Points, in no order, along strands that fork, close into loops and pass close to each other.
Two points are linked if the straight distance between their rows is under 76.3. Some points are linked to none.
J_450: [-27 -24   2   9  11  -6   4 -22  20  19  15   2   9   9  -6   5 -32  31
  -4   2]
J_629: [ 40 -34  24 -14  47   9 -13   6 -13 -34  12  45  13  19 -18 -32   7  38
   7  -9]
J_775: [ 23  28 -13   4 -22 -30 -10  20  -5  18 -26  21 -32 -18   1  22  31 -30
 -31   1]
J_613: [-22 -17 -39 -15  -9 -11  19 -16 -14 -34   3 -51 -21 -10  -2  19 -43 -23
  -1   1]
J_504: [-14 -17  -3  16  37  28   0 -24  -5 -12   6  36  33  20   3  -2   9  53
  31 -14]
J_855: [ 20 -18   0  -6 -23 -11  14  55 -26  11  -8  -4 -25 -14   7  -9  31 -36
 -23   3]
J_989: [ 27 -13  21 -16  16  -5 -24  48  21 -58  -2  -4  23 -16 -26 -24 -26   7
  30   7]
J_608: [-40  12 -28  -4  22  -4  29 -35  20  21  22 -27 -17  -1   5  -5  12   5
   4  15]
J_601: [-33 -14  10   6  -3  11   7 -23 -15   2  -6 -41 -20   5  18  14   7   8
  17 -20]
J_962: [ -5 -14   7 -24  25  14  -1  -2  -3  23  36 -18  14  -3  -5  11  22  -2
 -21  -9]
J_172: [-27   3 -33 -24  -5 -10  16  -7  12   4   9 -43  -8   3   2 -14   2   7
  -6 -10]
J_617: [  3  26  11   8  22 -11 -15 -24 -14  23  24  37  23  22  12  10  27 -12
 -29 -15]
J_295: [-13  19  -6  -3  21   8  25 -35   0   2  16  -4  45   7   6  -4   2  10
  15 -25]
J_692: [-21  10  10  17 -14 -14   2  -6 -11  18  12  14 -12   8 -15   9 -10 -25
 -29   0]
J_976: [-18   2  20  13  15  28  21 -17   0 -31  13  29   6  20  -3 -36 -17   5
  13   9]
J_152: [ 26  -2  37  29  13 -20  -4  28  -3 -23  16  38  27  -9 -20 -53  -3 -20
   5   4]
J_677: [ -7  14  -5 -10  -3 -18  -6 -20  21  39  -5  -8 -19   1  -7  31  21  36
  -5  -7]
J_549: [ 34 -20  34  10 -20  10  -6  11   7 -15   1   8 -17  14 -16 -26 -31  25
   6 -10]
J_934: [  4  37 -43  -6 -30 -29  -8  20   5  -7 -38  17 -35 -21 -11  35  -5 -40
 -29  19]
J_190: [-15  40  -7   3 -11  19 -27   3  11   6  -4   0 -33 -17  -4  38  -8 -17
 -30  29]
J_261: [  1   7 -17 -18  -2  20  45 -33  22  22  19 -29 -10 -26   2   9 -11  13
  14  14]
J_508: [  5  17 -12 -18  -2  11   7 -36  19  33   5 -11  -4 -20  -5  50  -1  20
   5   2]
J_351: [  7  -5   4   6 -34  -1  -1  24 -33 -42  -9 -41 -12  -5 -11 -20  -6 -29
  11 -24]
J_248: [ 33 -28  25 -13  23  19  -1   5   5 -30  10  26   7  -2 -31 -17 -23  44
  11  -3]
J_738: [-19 -13  -8  -4  27  16  21 -25  -2  43  13 -24  25  -8  19  10   6  31
  37  12]
J_94: [-17 -29  -5 -17 -15   8  -8  28  13 -14  -5 -26   3   2   6  -6 -29 -14
  -9  15]
J_381: [  0  15   9  10  -5   1 -17   9 -11  24  16  25   6   1   5   1  23 -35
 -33   5]
J_144: [-14  19 -40  -9  -8 -15 -22 -26  22  18 -44 -22 -19 -17  12  54 -22  -9
  15   9]
J_935: [ 33  17  26  15 -17  31  12  12  -7   4 -15  55  -2   9  13 -12  16 -16
   4  11]
J_111: [-48  13  -1  16  -4  -5 -14   4  -2 -11  -4  -6  28  17   5   5 -13  -7
  12 -12]
J_701: [-41 -13 -36   6  -4 -10  18 -37 -11   7  -2 -49 -41  -3   4  33 -17   0
  11  -3]
J_403: [ 12  -3   5   2  -7   4  16 -11   9 -56 -11 -14  12  23  -2 -28 -51   3
  37 -14]
J_644: [ 17 -26  52  -5  58   4  -9   0 -21 -41  32  49   6  17 -29 -38   6  10
   1  12]
J_203: [-13  29 -28  14 -42 -17 -28  12  -7 -11 -34 -20   0  -7  10  27   4 -21
  -1 -25]
J_62: [ -3  -2  11 -13  36  11  -2   7   5  -6  26  21  45  25  15 -32  18  14
  -2   3]
J_706: [ 11  14 -33  -8 -47  -3 -13  20   9   7 -32   1 -14 -26   9  31 -31 -40
 -17  21]
J_408: [  2  34  -8   5   5 -16  22 -23  -9  28   7  29  29  20   7  14  13 -11
   0 -21]
J_477: [-31   8  -5   1  15 -22  -9 -27 -11  23  -2 -16 -38  -5  -7  45  14   6
 -22  -6]
J_841: [ 36  26  21  10 -27  20   5 -13  -8  10 -17  37  13  11   4   2   3  13
   6 -22]
J_328: [-11 -10  20   0  25  36   2   1  -1   9   8  14   6  29  39 -21  23  13
   0  25]
J_861: [-15 -18  20 -16   4  21 -10   0 -12   7   4 -19   8  14  19   8  15  19
   5  -6]
J_654: [ -2   9 -23 -14 -21 -12  23 -36  35  28 -38  -6 -10   3  18  22 -22  -4
  19  12]
J_655: [-24   6  -6  12  25  10   1 -36  -7  48  24 -15  24  -2  12  20  39  31
  32 -18]
J_33: [ 13 -12 -27  12 -48 -27  10  52 -29 -17 -13  -5 -34 -30   8  15  15 -40
 -17   7]
J_414: [-28  33 -22 -18   2  -6 -18 -16  17   3 -32   8 -65 -35  -5  27   3 -20
 -28  30]
J_87: [ -4 -29  12 -23  51  -8  -1   5  -1 -19  27   2  39   4 -11 -16  -4  17
  18  -2]
J_85: [-31  19 -39  -3  -7  -5 -29 -10  20   8 -58   2 -43 -38   4  57 -12 -30
  -2  22]
J_430: [ -3   9  -4 -28  16 -24 -11 -23 -21  25  -7  -1 -55 -12 -13  33  48  -9
 -27  -8]
J_851: [ -5  23   3  19  11  23   9 -38  -2 -11   4  17  15  26   4  -1  13  38
  32 -26]
J_643: [  1 -14   0  18  -8 -10   3   2   7  -6 -13  32   8  41   5 -41  -6  29
  11 -18]
J_140: [ 18  -4   8  -6 -22  14  -3   2 -27 -24 -10 -33  -1  -3  -8   9 -20   9
  18 -35]
J_72: [ -2 -10  30  16 -12  33  -8  35 -24 -38  -1 -21  -4 -19  -7 -12 -13 -26
   8   2]
J_768: [ 17 -37  31  40  26 -12 -25  48   5 -31  -2  37  22   0 -24 -45  -7   5
  25   7]
J_235: [  7 -26  23  22   3  11 -18  45   1 -12  -5  31  16   8  19 -34  13  14
  11  17]
J_740: [ 26   8  15  47 -21 -11 -11  45   3  -1  26   1 -11 -19 -26 -29  21 -24
 -41  16]
J_661: [-24  11   1 -10   0  12  23 -20  13  23 -31  14  -5  15  26   6  -5  13
  18  10]
J_114: [ 14 -43  32  14 -11   0 -16  54   0   4  -1  -8  17  -6   6 -18  13 -13
   6   1]
J_6: [-26   0 -41  -9  -4  -4   2  -1   7 -14   0 -47  14  -4   8   6 -35 -10
  -3   1]
J_515: [-10 -26  22 -31  28   3 -14  27   5 -35  12 -14  24 -16 -21 -24 -21  -3
  15  -2]
J_396: [ 27  -1 -12  18 -50  -2   1  18  20   1 -36   8  -3   8  16  -9 -13  -5
   8  12]
J_555: [ 31  29   2  38 -21 -26  -7  36  -3  18   3  12 -35 -14 -16 -13  42 -20
 -38   8]
J_319: [  3 -14   6 -23 -10  15   2  15 -30 -18  17 -38   2 -23 -18  27 -21  -8
  -7 -22]
J_199: [-16   9 -18  -4  32 -24  15 -49  -5  63  30 -13  12  -6  15  16  44   5
   5   8]
J_538: [  3  13  -7 -23  40 -13  21 -46   4  49  18  16   9  21  19   7  28   4
 -13  20]
J_736: [ -5  10 -33 -38 -24  -5  11  -6 -11  -3 -29 -21 -43 -20  12  33   3 -11
  -5  11]
J_184: [ 33  -4  23  -9  33 -11 -11 -11 -17 -15  35  17  35  27   9 -28  40  11
 -21  -4]
J_225: [  6  20 -34 -15  -8   5  51 -40  21  -3   3 -34   9  -3   1  -4 -28   0
  28   2]
J_424: [-22 -43  -3   2   5   9 -10  -8  28 -11  -2 -24   9  10  -2  -1 -54  11
  17  14]
J_123: [ 31  18 -27  37 -49 -11 -30  46   6   1 -26 -16 -18 -31   5   9  26 -12
 -10   6]
J_682: [ -7 -16 -15 -16  50  35  17 -20   8 -22  18   8  35  10   5 -25   0  65
  41   8]
J_267: [ 31 -27  33  -9  20 -15 -18  20  -9   0  29  15  18   5 -13 -19  24   3
 -37  -8]
J_290: [-17 -24  -7 -21  21   1  -1   7 -20 -14  41 -35  12 -18 -11  12 -10  11
 -20 -14]
J_371: [-16  32   9 -16 -11  -2   6 -15   3  19 -30  14 -22   7  18   7  24 -20
  -6   6]
J_195: [ 29 -26  14   1 -25  -7 -17  48 -23   7   1 -20  -4  -8 -13   2  18  -9
 -13 -22]
J_40: [ -2  -4 -10  -1  20  13  33 -37  16 -29   9 -23   7  -5   0 -21 -41  20
  52  -9]
J_505: [ -5  26   0 -23  23 -29   6 -36  14  44  -7  23 -27  12  18   9  40 -19
 -24  17]
J_743: [ 11 -26 -25  -6 -48 -16  -5  30 -15  -5 -15 -10 -15 -14   9  27 -31 -38
 -23   6]
J_388: [ 15   0   3 -26  -7  18  23  -2  14   2   0   3  17   1  -8 -13 -19  10
  -3  -2]
J_867: [ 40   9  22  39   2   8  -5  31   7  -8  27  26   6  -3 -10 -47  19 -24
 -22  25]
J_988: [ 17  11  16   9 -20   7  -4  -7 -20   6 -17  -4   5   1 -11  32   0  12
   7 -38]
J_476: [ 18   5  21   9 -36  27  -4  19  16  12 -21  19 -11  -1   5  -7 -10  -9
 -14  30]
J_101: [-15  -1   6   1  21 -14  14 -26   5  17   9  33  11  40  -4 -22 -10  38
  -1  -2]
J_814: [ 16   3   4  29 -27  -1 -23  44  29 -24  -7   5  26   3  -9 -43 -23   1
   5   1]
J_870: [-22  13  14  31  -7 -17 -14   9 -19 -13   6  16  14  20 -17 -12  -3 -18
  -7 -32]

A tip is a point with one link. Name the tips that can be reached along the links from each point below, in the order of the rows.
J_295 | J_111, J_682
J_629 | J_549, J_644
J_85 | J_190, J_738

How many points has the smallest loop of links through each point below? Write - if it is on no loop.
J_195 | 14
J_515 | -
J_414 | -

Name the points in between on the shortest way along the links from the first point to the second, in order.
J_87; J_430 | J_62 J_328 J_861 J_601 J_701 J_613 J_6 J_172 J_608 J_261 J_508 J_677 J_477
J_414; J_199 | J_85 J_144 J_654 J_661 J_371 J_505 J_538
J_6; J_351 | J_613 J_701 J_601 J_861 J_962 J_290 J_319 J_140
J_101; J_396 | J_450 J_424 J_94 J_6 J_613 J_701 J_601 J_861 J_962 J_290 J_319 J_140 J_988 J_841 J_935 J_476
J_682; J_692 | J_504 J_851 J_295 J_408 J_617 J_381
